A landscape with many valleys, sampled at points; each row gives a point and its height.
From any point a ball takes the steepest step (drop divided by distance) to one of its 2 nearest points. It stops when none of these is lower. Distance is the straight distance between rows; heights are no part of it.
z_323: [ 16 -34 -16  -5 -24   8   9  19  25   8  24 -20  40  -8 -35  23  17   7
 -38 -30 -34]  h=773
z_237: [  6 -19 -28  72 -28  61   8  23  23  -3 -32  36 -13   6  -3 -17  19  36
  31  28   2]  h=624
z_650: [ 16 -17 -42  46   4   6  18  15  19  -9 -80  51 -34  38  45  13  14   0
  33  21 -12]  h=850
z_619: [ 42  22  15 -34   8 -42   8  -5 -34 -31  -1 -33   6  19  21  26  10 -19
   8 -31   3]  h=406
z_480: [ 49  30  -3  -7 -10 -25 -26 -15 -35 -45 -11 -19  16   8  -1  -3  10   0
  19  -3  21]  h=448
z_82: [ 30  22  25 -39  34 -29 -16 -45 -23 -41 -20 -21  -1 -13  10  -6  10   3
  26 -13 -55]  h=296
z_539: [ 46   9 -12   1  -2 -32  16  -7   3 -26 -55  16   0  49  34  12  12 -14
  36   0 -18]  h=758
z_569: [-10 -31 -24 -30   7  35 -20  15 -41   8  10   7  -9 -12  -5  46  -5   9
   0  31   3]  h=456
z_362: [ 21  -8  -8  -7  -1  12 -15 -29 -22  32 -29  -2 -10 -13 -17   7  19   1
  27  35 -24]  h=464
z_743: [-11  34  -6  22 -13 -12 -27  13 -36 -20  20   8  14  30 -20  15 -23 -33
 -23 -20  60]  h=900
z_195: [ 38  -2  -4  -7  -6 -22  -7 -13  20 -55 -34   0   6 -14  13  12   8 -24
   9  38 -17]  h=834
z_747: [ -3  10  -6  -9   1 -16   3   4 -63 -10  41 -28 -20   4 -11   4 -36  15
   3 -14  16]  h=673
z_244: [ -2  -3  -6  11  -2  24  -3 -24  92  34  -1  13 -13 -21   8  -4   0  63
 -13 -19 -11]  h=740
z_553: [-36 -43  33 -16  17 -25 -21   5 -47  -3   6 -48   2 -26 -19 -44 -13 -27
 -26   4 -46]  h=636
z_579: [-37  -9   9 -49  28 -47 -25 -22 -10  37  -8  17 -12  14  24   7 -21  -5
 -22 -33 -23]  h=717
z_812: [-43 -34  28  19  14  26  -1   4  58  21  62 -29  35 -59   7  -4  -2  19
 -48 -20 -32]  h=757
z_299: [ -1  18 -38  31 -28  10  10  38  52 -11   2  41 -24  -3  -5  25   5  -5
   0  -3 -26]  h=745
z_208: [ -8  17 -24   2 -12  47  10  30  11  20  -4  40  12  18 -12  24  25  -6
 -13 -26  29]  h=697
z_988: [-38  13  -3 -38  11  25  -4  23 -47 -37  29 -19   6   2   7 -29 -11 -12
 -16 -21  -4]  h=888
z_899: [-39   4  49   8  25 -35 -26 -35 -52  13  65 -46 -16 -33 -12 -53  -8   4
   5 -16  -5]  h=614
z_450: [ 28  11  31 -37  24 -65 -13 -41 -38 -29  -2 -37   8  30  21  -8  -3   4
  17 -28 -32]  h=365
z_827: [ -2  20 -11  -1   4  13  -8  42 -54 -22   6 -17 -29  -3  -8  25 -23 -26
  14  43  25]  h=411
z_465: [  0 -21   7  -7  -1  18  -9 -28 -15  31  16   9   5 -29 -45  13   7  18
   4  16 -11]  h=515
z_426: [-19  26 -10 -14  -7 -14  -4 -22  42 -29 -16  56 -26  -7  40  -2  17   5
  26  -3  -8]  h=438
z_399: [-15 -13 -14  11  -7  18  35  29  -3  33  22  12 -13 -21 -36  25  -9 -23
   6  25 -12]  h=619
z_564: [ 15   3 -17   7 -28  -6 -31  -3  31   2 -24  16  30  26 -25 -14  -8 -13
 -38 -24  -6]  h=711
z_758: [-29 -30  23 -54  54  21  -2  -6  47  13 -24 -10  -7 -35  34  -1 -20  29
 -30 -20 -48]  h=687
z_943: [ 26  20   2 -21 -10 -11  19 -13  20 -24 -11   8   1   2 -11 -35  30 -25
  30  -4 -34]  h=752
z_18: [-41 -13  10 -21  23  12  34   8  -3  49  29   8 -28 -30  -9   0  11 -42
  -9  15  -1]  h=601
z_829: [-22 -29  35 -20  31  -5 -18 -29 -17  40  22   0   0 -37 -38 -29  10  10
  36  -6 -16]  h=552
z_464: [-15   7  28  15   4 -69   2  -4 -28 -25  65 -57 -11 -25  16 -16 -33  -7
 -12 -24  35]  h=672
z_722: [ 28  36 -25  -3  -9  -9   6  -5 -32   6 -33  18 -17  52 -10 -17   3   1
  26 -17  22]  h=595
z_496: [ 39 -35  -2  30 -31 -13 -10   2 -32 -10  13 -15  28  10 -53  21   1   8
   8  41  28]  h=432
z_471: [ -4   8 -19   0 -22  -5  -7 -31 -36 -10  52  27  32 -19   2  20  40  17
   6 -28   4]  h=671
z_865: [  6  36  28  -1  17 -57  -2  -5 -31 -23  20 -85 -22   5  14 -20 -46  -3
 -10 -27  41]  h=655
z_138: [  2   7   2  21 -19  11   3 -22  18 -25  36   5  25 -57 -25 -17  38  -8
   5  24 -10]  h=718
z_73: [-22  24   3 -43  48 -58 -25 -29 -46  15  -5 -20 -35  10  29   2 -46 -10
 -22 -32 -19]  h=699
z_706: [-16 -41  28   4   9 -19 -34  -8  19  33  40 -23  43 -10 -39   0   0 -11
 -42 -15 -16]  h=514
z_580: [ 20  15 -39  43 -18   0   3  26 -10 -46 -32  28 -15  32   2 -30  23   0
  45   7   2]  h=542
z_170: [-12  44  -2   2   1 -43 -23 -14 -10  -3  -1  28 -13  13  36  29  19 -15
  28   7  52]  h=622
z_534: [  8  -5  -3  19 -27  -3  -5 -12 -27  56  -2  41   4  37 -28   2   5   5
  -6   7  36]  h=578
z_143: [  9 -12 -13 -19   4  31  10  -1  33  57 -11 -20   8  -4 -23  33  28 -15
 -23  -3 -31]  h=504
z_709: [ 11  12   9  27  -6  47 -12   9  67  48   9 -16 -14 -27  -5  -6 -22  57
 -33 -30 -36]  h=744
z_209: [-47  24  24 -40  36  -6  -1  -3 -39  -9  -2   0 -15  21  20 -25 -42 -19
  -8 -20  42]  h=726
z_310: [ -9  -4  -8  54 -23  61   5 -31  47  31   0  13  23 -16 -14  -9  27  53
  11  13  -1]  h=767
z_446: [ 39 -21 -10 -13  -5 -27   5 -33   8  21 -49  31   3  28  11 -12  48  30
  46 -10 -38]  h=295
z_424: [-22 -21   5  -4 -10 -37  -2   4  26  15  39  25  15 -15  21  21   5 -30
 -29   5   9]  h=769
z_76: [-19  11   4  25  -6   9  -1  20 -61  -4  46   7  21  39 -35  12 -42  18
  -5 -19  65]  h=898
z_447: [-13  23 -12  15 -13  36  -5  21 -35  -2  38  11  34  27 -42 -22 -15   7
   5 -21  34]  h=896
z_428: [-48 -14  -6 -27  -7   7  27  19 -20  25  45   7   2 -19  -2   5  14 -44
 -40  -2 -20]  h=591
z_662: [ 18  11  15 -11  -3 -64 -11  -9 -13  17   0   3 -14  22 -19  -3 -18 -36
 -21  11  22]  h=554
z_729: [-23 -34  32  -5  21  20  43   6  62  29  25 -25 -26 -64  16 -11  -2   8
 -18   8 -14]  h=734
z_168: [  9  -8 -11  30 -33   3  -7  13 -12 -32  23  14  31 -12 -36  25  -6   2
  -3  32  -7]  h=363
z_307: [-35 -18  10 -28  -2  -2  13  19  -3 -34  44   4  11  -6   3 -35 -16 -16
 -23 -21  11]  h=884
z_772: [ 58 -41 -27  13 -30 -10   8  -8  24  20 -53  -5  18  64  -2 -34  12  20
   0  20  -3]  h=795
z_200: [ -4  36 -19 -14   2 -18 -16  29 -34 -33 -17   6 -16  42   9  19 -28 -33
 -13 -26  -6]  h=471
z_680: [ -4 -44  39  27   6   2 -12 -12  34  47  20 -17  56 -24 -45  26   9  12
 -28  -5  10]  h=502
z_750: [-25   0  -3  20 -15  -8  18  27 -53  -4  80  -6  41 -18  -2 -16   4 -41
 -24 -18 -11]  h=592
z_833: [ 23   5  31 -14  24  -4   2 -53   9 -26 -63  14  10  12  20 -24   8  22
  40  23 -19]  h=29
z_903: [ 26 -28 -10  36 -19  26  35  21  28  32 -22  11  -6  27 -27   7  -3  -3
  -5  32   4]  h=556
z_193: [ 30  38  16  -9   0 -44  10 -38 -18  -1 -27  24  -3  29  46  18  12 -11
  35 -17  46]  h=649
z_380: [-24 -12   8  -6   3  -1  17   7 -27 -22  65 -13  34 -30  10   7  47 -18
  18  13   3]  h=616
z_210: [-22 -26  36 -30  44  15  -2  -2  16 -15  -7 -12 -11 -24  -7 -14 -29  -1
   9  31   1]  h=704
z_263: [ 20  -8 -10 -41   0  29  -7  -2   8  27 -36 -19  18   8 -22  12 -14 -18
 -37   6  -4]  h=496
z_415: [ 11 -19  -6 -17  -3 -11  -7 -55  43  27 -38  46  -8   4  34  -3  28  32
  18   0 -20]  h=372
z_153: [  8 -10 -32  -2 -20 -11  12  15  36  13   7  17 -29 -32  -8  23   6  -7
 -17   9 -51]  h=768
z_292: [ 10 -35 -60  51 -22   3  14  28  10  14 -39  35 -38  55  48   1  35  19
  23  19   8]  h=832
z_442: [ -8  35 -21   3 -15  16  -9  32 -42 -48  37 -18   6   0 -10 -20   7  -8
  14 -22  26]  h=892
z_456: [ 40  12   9  26 -23 -40  -8 -13 -18 -20  18  -8   3  15 -38 -16 -40  -9
  -7  13  18]  h=527
z_116: [ 20 -27 -16  57 -21  38  12  -9  53  64 -14  16   2  -4  10 -16  19  71
  -9  18  -1]  h=761
z_861: [-29 -43  14 -20   9 -25  38   6  51 -14  49  -4  13 -24  35  10  17 -18
 -23   1  -3]  h=787
z_884: [-19 -52  21 -24  22  24  32  15  37   9  15   1 -22 -20  -8  -3 -35  22
  -1   8 -12]  h=719
z_270: [ 10 -10  21 -23  35  19 -12   2  81  31 -17 -41  -5 -15  38  20  -8  41
 -34 -28 -47]  h=698
z_605: [-20   9   6 -14  -5 -66 -26  -4 -22 -33  31   6  -2 -27  22  -2 -44  -3
 -30   2 -16]  h=135
z_187: [-22  13  -7   3  -6 -56   1   0 -45 -40  50 -10 -33 -30  57   2 -22 -11
 -14  -8  -3]  h=294
z_347: [  0 -36 -20 -14   7  20 -18  37 -16 -29 -25   2  -3  11   4  54 -11  -4
   6  38  13]  h=412
z_840: [-35 -41  30  -5  18   6  18   1 -35  21  64 -12  54 -34 -20  -2  14  -2
   0   6  19]  h=594
z_430: [ 16  54 -37  20 -18 -13 -27 -10 -51  -5  13 -20 -18  23   1  16  10  25
  14 -57  28]  h=501
z_567: [ -7  -2 -10  -7 -13   8   2   3 -15 -19  40  22   0  -9   5  17  34  -5
  24   3   7]  h=639
z_781: [ 40  55  -1  17 -20 -32 -16 -32 -21  20 -51   5 -16  40   3 -26  -1 -17
  18  -4  18]  h=587
z_451: [-38   7  30 -25  26 -21 -16 -10   0   1  -5  -6   2 -11 -27 -51 -19 -32
 -25   0  -5]  h=638
z_309: [ 14 -26  20  20  -7  35 -11 -17  78  31 -15 -14  43  -3  -4   5  33  26
 -22 -15  18]  h=497
z_794: [-28  31   0 -36  23 -11 -44 -38 -58  10  20 -20 -10   1  -3 -36 -12  18
  -3 -47   9]  h=379
z_692: [ 13  27 -52  18 -22  19 -32  -2 -22  -4 -73  49   9  18  34   9  28   3
  14  10  11]  h=545
z_104: [ 60 -13  -9  -4  -4   8  32   1  49   9 -48  -7  11  23  13  -4  31  32
  -1 -21 -52]  h=770
z_140: [ 45 -49 -40  15 -28 -13  19  13  21   3 -54  25  -5  55  43 -17  38  36
  22  11   7]  h=813
z_751: [ -5 -41  26 -30  27   5  -3 -12  56   1  22 -33  23 -18 -18 -30  12   0
 -19 -23 -33]  h=728
z_61: [  4 -40 -19 -31  -4  28  23  22  33 -14  19 -21   6 -13   5  22  19  15
 -21 -15 -43]  h=766
z_204: [ 16  -1  20  11  -4   9 -14 -30   8   6 -61   9  25  27 -18 -27  -7  -2
   7  31  43]  h=538
z_627: [-36   5  26  -5   8 -15 -16 -31 -44  16  51 -15 -10 -61  -9 -27   9 -11
  20  10 -16]  h=589
z_196: [-17  52 -39  15 -15  10 -35   5 -20 -27 -29  43  -7  12  26  32   5 -12
   5   5  15]  h=508
z_89: [ 42  19 -18  15   2 -46   2 -13   0 -57 -53  14   4  16  38  26 -21  -9
  32  28 -30]  h=788
z_693: [ -1  43   3 -15  29 -37 -12 -20 -66  -1 -12 -51 -40   1  40  19 -71  22
  -5 -40  -9]  h=688
z_389: [ 37  59 -14 -16  10 -29  -5 -23 -48 -17 -46  -4 -20  15   4  14 -23 -17
  27   3 -38]  h=584
z_454: [  7 -52 -12  12 -13  32   9  23  30 -31 -24  30  10  27  26  29  16  31
  26  10  40]  h=760
z_664: [ 11  24 -11  10  -7  12  14  -9 -30  51 -43  35 -16  43 -18  -6   8  -9
  10  14  51]  h=585
z_300: [ 12 -12  18 -25  14 -54   4 -11 -14   1  24 -19  -6 -33   8 -21   5 -41
 -15  -1 -45]  h=696
z_863: [-53 -44  47 -23  21   2   4  16 -17  58  39 -29  25 -29  -9 -31  12 -42
 -25  -3 -18]  h=577
z_483: [-15  -1  13  16  -3  28 -24 -19  20  -9 -27  14  24  -9 -34 -12  -2  -4
 -15  33  46]  h=551
z_590: [-20  14  50  -7  32 -35 -28 -29 -42  16  15 -39  -3 -14 -27 -43 -25 -35
 -10  -1  13]  h=628
z_414: [ 13 -28 -12  49 -20  30  16  42  42  -4  30  -9  29 -21 -25  50 -16  21
 -24  28  -6]  h=537
z_329: [  5   8  -5 -41  14  -6 -11   5 -12  -8 -29  -9   3  12   2  13 -18 -35
 -30  -8 -27]  h=485
z_203: [ 20   5 -34  13 -27  -9 -44 -14   3   8 -50  19  13  28  20   9  18  12
  -2   9  29]  h=574
z_56: [ 24  14 -19  24 -13 -11  -3  35 -25 -22 -30  31 -57  17 -22  16 -38  -8
  19  30   0]  h=519
z_312: [-20   7 -12 -14   6  26  11  33 -38 -30  15 -14 -25 -23 -36  -9 -26 -30
   5  34 -21]  h=445
z_304: [ 32 -13  25 -23  18 -11  -8 -43 -12  -5 -49   1  -7  11  11 -17  14  16
  43 -25 -43]  h=184
z_287: [-31  37 -13  21  -2 -12  -4   4 -78  -6  63 -49 -31 -26  10  15 -18  17
  -4  -8  22]  h=658
z_302: [ 42   4 -12  32 -31 -22 -16   8 -11 -35 -18   2  20  33 -20 -28   0  -3
  15  13  11]  h=493
z_41: [ -7  14  17 -31  18 -40 -11 -10 -61   2  29 -56  -2   4  58 -13  20 -26
 -21 -49   9]  h=618
z_834: [-17  -6  23  -3  -1  38   2   6  66 -19  27 -18  43 -16   0  -5   5  -5
 -16 -13  33]  h=877
z_765: [ 31  -6  -2  -9  -5 -21  38  12  41 -11 -26  29   3  42  26   4  35  -3
  15 -15   8]  h=741
z_789: [ 15  10 -10 -17  18   2  -5  40  -8 -56 -24  -8 -22  12   8  45  -7 -34
  18  36  12]  h=366
z_611: [ 23   4   8   9   6  73  28  41  72  25  -8 -19  -3   8  -8   5  -8  20
 -21  -3  17]  h=747
z_343: [ 41 -23 -17  44 -21  55  20   1  56  37 -39  -6   6  29  23 -41  38  47
   1  18  18]  h=756
z_762: [-33 -22   9 -45  26  -1 -12   9 -46  14   5 -18  -7 -13   9  31 -19  -4
  -8  27  14]  h=494
z_965: [-38  11  21  -4  17 -15  -7 -22 -81  27  61 -32 -27 -46   0   6   7   8
  12  18  20]  h=627
z_989: [  2   8  16 -29  20 -13 -24 -35 -35  -6 -25 -16 -13 -30   4  -6  -1  -6
  16  17 -12]  h=391
z_32: [-11   1   2 -14   7  30  13  20  36 -41   9  -5  25   5  -2  -2  16 -27
   2  18  36]  h=874
z_226: [  8 -43  17 -22  13 -18 -29 -34  38  42 -10   4  33 -10   0  23  28  16
  -1 -13  -6]  h=463
z_392: [-15  15  -7  10  -7  40  16   0  35  28 -14  29 -25 -13  -8  11  15 -13
  12  37  29]  h=725
z_479: [ -7  18 -21 -33   6  -2  18  18 -24 -47   6  27 -25   3  22   2   7 -15
  32 -17  -2]  h=670
z_588: [-52 -20  41 -15  30  26  -7  -7  -9  50  29  -7  15 -32 -50 -38  14 -13
   6  -3 -36]  h=571
z_498: [ -2  38 -27  -3 -15 -39  15  30 -32 -28  23  -3 -40  19   0   9 -31 -33
   0 -11 -15]  h=454
z_336: [-15 -25  -2 -14  18  12  25   0  64   9  17   9 -29 -14   7 -16 -16  49
  -7 -23 -37]  h=732
z_596: [ 31  -3 -14 -16   0 -33   9 -17  54  18 -30  15 -25 -16  -1  12 -13  -4
  -9   8 -74]  h=797
z_294: [ -3 -22 -14  13  -8   5   8  44  33 -52   3  30  -2   7  31  44  32  -8
  16  -5  23]  h=772
z_189: [-35   5  -6  -7  -6 -13 -35 -26 -36  28  37  17  -3   4 -14 -14 -10  14
 -14 -23   4]  h=395
z_273: [  2  15 -28  31 -22  54  21  45 -23  22  -9  41  -2  37 -22  26  29 -15
  41   2  37]  h=695
z_506: [-10 -28   0 -47  24   7  -3   4  22 -10 -14  21  17  25  30  10 -12   6
 -13 -21  19]  h=610
z_266: [ 28  36  -4  12   7 -34   1  -1 -51 -16 -51  -6 -50  31  -6   9 -51   2
  32  12  13]  h=555
z_748: [  5 -10  25  -3   5   5 -50 -26  -5 -17  -5 -18  43 -15 -30  -4 -13  -7
  -9  17  30]  h=569
z_978: [ 24 -21 -26  46 -27  36 -17  20  31  -5 -13 -14  36 -30 -13  45  10  35
 -15  32 -10]  h=523
z_714: [  7  -3 -32  28 -21 -15 -16  17  -7 -29   0  34 -30 -13 -34  -1 -32   8
   3  28 -20]  h=455
z_810: [ 20  25  19  15  -1  31   1   0 -49   7   3 -31   3  -3 -60  -7   2 -29
  31  22  29]  h=659
z_601: [ 14  -1 -27  11 -23  20   7   3  67  -4 -15  33 -11   2   9   6   6  28
   3 -14  -8]  h=749
z_886: [ 30 -18  10  -5  18   4 -14  -4  67  25 -37 -46  37   7   5  10   1  15
 -55 -25 -34]  h=703
z_105: [ 21  15  29   8  14  25  19  -6  84  23 -56  -6 -12 -10  40   0  -4  33
   0   9  -7]  h=513
z_674: [-20  25 -29  36 -28  20  27   8  44  17  16  57 -23 -17 -25   2  15 -17
   9  19  -5]  h=735
z_825: [  7  15  13 -34  24  10  29   6  -7 -35 -23  32 -26  19  27  -6  -9   5
  55  -2   3]  h=692
z_518: [  1  11  33   7  -7  -2 -10 -31 -36   6  31  -2  -9   4 -47 -34  -4  -1
  23   4  34]  h=650
z_400: [ 30  -6  -1  47 -33  30  19  13  52 -11  -1 -16  43  -8 -28 -11  38   1
 -11  15   4]  h=707
z_452: [-18 -25   0 -10  11  38  18  25  56  23  54 -29  15 -28  15  11  -3  27
 -42 -34 -37]  h=759
z_791: [ 21  25   8  28 -20  22   1  17 -70 -22  35 -23   4  14 -39   5  -5  10
  43  19  38]  h=669
z_571: [-10  65   8 -10  27 -14   5  -7 -47 -33 -24 -18 -25  -6  37  14 -36 -31
  22  11 -20]  h=615
z_666: [ 28 -11 -24  42 -36  37  10  26 -60  19 -11  17   4  51 -19  13  13  28
  33   6  44]  h=690
z_455: [-17  -3  -2  28 -23  34  34  36  70 -16  42  14  18 -13 -17  -4 -10  19
 -17 -24 -10]  h=883
z_459: [ 28  -8 -58  39 -21  33  30  28  12 -18 -33  39 -33  17  -3 -21  42  20
  49  11 -23]  h=593
z_631: [ 25  21   2  53 -32   7  -8   3 -56   0   0  -2  -4  46  -9 -24   5  21
  40  10  59]  h=681
z_934: [  5  43  -8   9   4 -45  10  13 -45 -44  36 -22 -42 -12  28  -3  -4 -31
  13   0  -6]  h=403
z_916: [ 25 -18 -35  37 -23  21 -10  32 -24  -6 -59   2  -4  34 -14 -12 -13  13
  20  52  22]  h=490
z_689: [ -1 -14  10 -22  31   4  -4   0  51 -18 -43 -12 -10 -18  10  13 -30   9
   7  28  -6]  h=686
z_598: [  0 -34  -5  29  -9  53   6  35  56 -29  -7  12   2   5  -6  20 -18  43
  -4   6  34]  h=753
z_901: [ 17  -4 -15  58 -34  19  21  -2  -1 -12  22  46  20 -17 -19   2  33  31
  41  17   1]  h=676
z_220: [  8 -31 -11  45 -29  11  20   5  19  46  -7  46   6  24 -20   3  25  25
   4  30  27]  h=566
z_704: [-26  31  35 -13  27 -49  13   5 -48 -41  18 -51 -20  10  54 -20 -54 -28
 -14 -30  21]  h=646
z_642: [-12   6  -6  35  -9  78   5  45  66   4  15 -15  -1  -9  14  34 -11  39
 -26  -1  15]  h=750
z_546: [  5  14  -9  15  -1  41  23  27  69  11 -38  16 -11   9  19  27  23 -22
   5  17  44]  h=730
z_107: [-20  32 -21  -5 -11  19  -6  39   9 -20  -8   3  -1 -16 -28 -17 -20 -31
 -23   9  -5]  h=469
z_49: [ 29  -2 -17  41 -36  17  25   0  40 -24  37  18  14 -16 -15  -4  45   9
  10  -3  -1]  h=701
z_849: [-23   6  -1  22 -23 -24 -20 -16 -41 -17  77  19  39 -19 -10  14  -3   6
  -6 -11  25]  h=705
z_529: [ -1  31   2 -10  12 -30  20 -14  23 -40 -25  39  14   0  53   7  -2  -8
  19 -15 -20]  h=370
z_218: [ -6  20  -9 -12 -15 -20   3  15 -60   4  44 -42  27   0 -21 -16  -4 -41
 -41 -19   1]  h=597
z_633: [ 13   2 -33  26 -11  63  13  23  32  29 -67  10  -2  26  39 -24  19  25
  14   6  13]  h=754
z_727: [-48 -10 -13 -44  15  -3  16   7  -2  -7  20  22 -38  -7   0 -21 -17  -1
  -5 -13 -42]  h=466
z_926: [  8 -23 -31  22 -14  33 -15  39  -9 -14 -37  17 -13  16 -19  40 -37  20
 -18  51  21]  h=450
z_243: [ 26 -27 -18  14  -8  48   1   5  36  38 -16 -17  24 -24 -14  50  34  18
  -4  17 -13]  h=511
z_225: [  5 -23  -4  45 -30  50  28  16  40  34   3   9  13  -2 -48  21 -21  42
  -4  15 -15]  h=547
z_639: [-19 -30  16  13  -2 -25  -7 -14 -34  36  61   0  34 -25 -41  10 -13  -7
 -36 -11 -33]  h=539
z_345: [-14 -20  17 -23  28   0  -8 -45  49  43 -16  23 -10 -28   8  10  41  15
   8   2 -20]  h=426
z_43: [ -9 -58  18   3  -7   8 -23 -30  39  17   7   4  41  -6 -10  10  19  39
 -14  -1  29]  h=486
z_976: [ 50 -24 -27  -2 -20   9  20   1  -1 -10 -61  -7  16  42  -4 -24  19  11
   7  -3 -34]  h=784
z_164: [-31 -55  33 -10  17   3 -10  19 -30 -11  42 -41  16 -39 -29 -20 -16   2
 -28  20 -38]  h=652
z_293: [ -2  16   1 -16  -4 -51   7  18 -59 -15  43 -62  -2 -14  26  -6  13 -38
 -35 -27  -8]  h=607
z_657: [ -3  -3  -4 -16  -4 -16 -28  -2 -11 -11 -16  22   2  27  17  27  -5   8
  -4  -7  53]  h=596
z_176: [-55 -13  22  -9  -8  -1  24  20 -55  26  61 -12  11 -41  -1 -34  26 -54
 -28 -11 -21]  h=583
z_524: [ 24 -18  14 -26  14 -25  40  -9  20  -9   2 -20  -1 -17  -9  -3  28 -38
   6   1 -50]  h=731
z_920: [-12  32 -33  15 -12  17 -28  26  19 -15 -44  24 -16   9  -7   2 -18 -27
  -6  21  10]  h=482
z_94: [-39   5  13 -28  17 -33 -26 -22   1  10  11  21  18 -13  26  10  13 -18
 -39  -8   0]  h=743
z_528: [ 25  -4 -28  25  -9  74  15  31  45 -13 -36 -28 -16  -8   2  13   7  49
  22  24 -18]  h=755
z_806: [ 35  50  -5   7 -20 -26 -23 -37 -44 -16  21 -22   0   5   4  -9  30  -1
   5 -30   8]  h=481
z_448: [-48  -5 -13 -14  -6 -10 -14   2 -15  17  21  40 -38 -13  -3  -3 -35   4
 -24   8  -7]  h=430
z_127: [ 13  -5 -23  74 -32  33  13  26 -15  -1 -10  39  -3  -3 -33 -13  19   0
  33  43   3]  h=644
z_515: [ 15  26  25  18  -1 -17 -10 -33 -47  34  34 -12  18  28 -30 -23   5  11
  10 -30  42]  h=642
z_135: [ 12 -16  12  -4  10 -21  -9 -12  59  12 -11   4   9  -3 -34 -22  -9  -8
 -27  -3 -24]  h=720
z_406: [-33 -39  27 -33  11   6  30  25  15 -15  21 -28  32 -18  44 -22  26 -39
 -37   0 -20]  h=799
z_620: [-16   9  12 -27  19 -38  14 -17  14 -35  -8  22 -15   1  40 -12 -42  -8
   1  -7 -23]  h=302
z_914: [ -1  15  11  -8   5 -79  -4  -9  -4 -39  -7  14 -18  12  25  14 -57   1
  -5 -11   0]  h=244
z_439: [ 32  11   6  12  -5  67  12  10  55  53 -12 -28 -17   7 -15  -5   2  49
 -10  -5 -16]  h=746
z_469: [-20   9   8 -20  16  14  11   4  18 -13  -2  49 -36   0 -11 -12   1  -6
  36  27  26]  h=712
z_575: [-35 -14  10  18  -9  23  25   6  31 -18  62  17  40 -19 -14 -22  -4  -9
 -10 -17  16]  h=880
z_130: [-16 -38  45 -28  36 -49 -11  -6  -3 -13   6 -37   2 -33  15 -35 -19 -33
 -18  -8 -60]  h=660
z_648: [ 24  35  -7 -11  14 -31   3 -17 -55  -6  17 -49 -46  14  -1   9 -36  14
  10 -48 -12]  h=682
z_538: [-13  68 -27  -2  -2 -28  -2  20 -51  -2  24 -16 -30  12  55  29  -1 -16
  10 -46  39]  h=543
z_384: [-42   9  19 -43  49 -10 -42 -36 -44   1  -6 -24 -19 -18  11 -27  -6  11
  14 -18 -24]  h=399
z_184: [ 39 -15  16  25  -8   9   8 -14  79  29 -45 -22  14   1  26  11  28  21
 -18  12   8]  h=503
z_862: [ 33 -12  -7   3  -6  23  -1  -9  -4  31 -89   5  -9  45  -3 -11  -9   7
  23  46  14]  h=520
z_595: [-11 -32  26 -39  21 -19 -24 -11  -1  -4  -3  19   9  20  -5 -11 -33  31
   1 -13   5]  h=623
z_245: [ 23  16  35 -17  31 -46 -20 -41 -14 -13 -53   1  -2  13   0  14 -59 -11
  -2  20 -19]  h=590
z_979: [  2 -18 -14   8 -36   0 -20  -7  18  10  21  32  48  23 -32  10   2  -1
 -22 -31  22]  h=706
z_437: [-40 -23  11   1  13  16   3 -12  40  20  29 -12   1 -61 -11   1   8   9
 -24  10 -19]  h=748
z_895: [  2  24   9 -22   7  15  43  13  64  -1 -38  17  -3  20  26   9  14 -17
  14   4  12]  h=733
z_584: [  4  -4   9 -19  11 -11   5  -4  45 -26  -7  -1  17 -24   9  20  31 -37
  -2  25  12]  h=865
z_545: [ 32  29  20  -5   6 -43 -12 -27 -12   7 -58  12   6  37  -4   2 -19 -42
 -11  13  16]  h=572
z_629: [-21 -10   1 -34  33  22   3 -12  30 -21 -43   7  -5 -15  42  30 -35  13
 -17  15 -46]  h=667
z_592: [-15  -8   7 -20  13 -32 -13  17 -75  -1  29 -65 -14 -32  18 -34 -10 -38
 -29 -20 -39]  h=620
z_165: [  9  22  28 -16   9 -22 -29 -52  -5  22   8   7  39  16 -11 -29  29  -6
   9 -28  33]  h=634
z_983: [  6  61 -42  31 -11  -7 -28  18 -64   4  -4  -4 -37  10  16  38   2  -1
  20 -17  32]  h=521
z_64: [ -6 -16  -9 -48  20   3   4  21  21 -18 -18  18   4   2  46  45   6   4
 -10   5 -28]  h=637
z_458: [ 25   3   3 -21  -1  12  36 -18  51  13 -22   5 -15  13 -11 -28  19   4
   8 -27 -51]  h=762
z_281: [ 13  14 -18  15  -5  71  13  18  42  35 -57  -6 -11  10  -2   4  27  32
  11  14 -19]  h=751
z_488: [ -4  24  32 -42  34 -35  -7 -32 -28   6  26 -21  15  19  17 -16  28 -30
  -5 -48  24]  h=626
z_731: [-18   2  16  10 -12 -66 -11 -26 -40 -10  76  -8  -5 -13   3   4  -9   7
   7 -14  38]  h=700
z_997: [ -8  12 -37  44 -39  23 -13  18  10  11   2  40  30  22 -22  18  22   3
  -6 -10   4]  h=702
z_125: [-40  12  15 -36  26  14  11 -11 -13   7  10  21 -27   9   0 -28 -19   0
  19  -3  30]  h=722
z_516: [-61  -1  34  -6  19  44  20  -3 -23  24  34 -14  29 -31 -41 -18  11 -23
  -1   6  14]  h=579
z_898: [-29  47  15 -20  14 -29  11  -4 -73  -5   4 -45 -48  -6  32 -13 -47 -34
   8   2  13]  h=635

Where does a ball stop that starts at each point below?
z_61 -> z_506
z_731 -> z_168
z_76 -> z_392
z_722 -> z_605
z_639 -> z_833
z_292 -> z_553
z_105 -> z_833
z_455 -> z_392
z_310 -> z_605
z_406 -> z_627
z_135 -> z_293
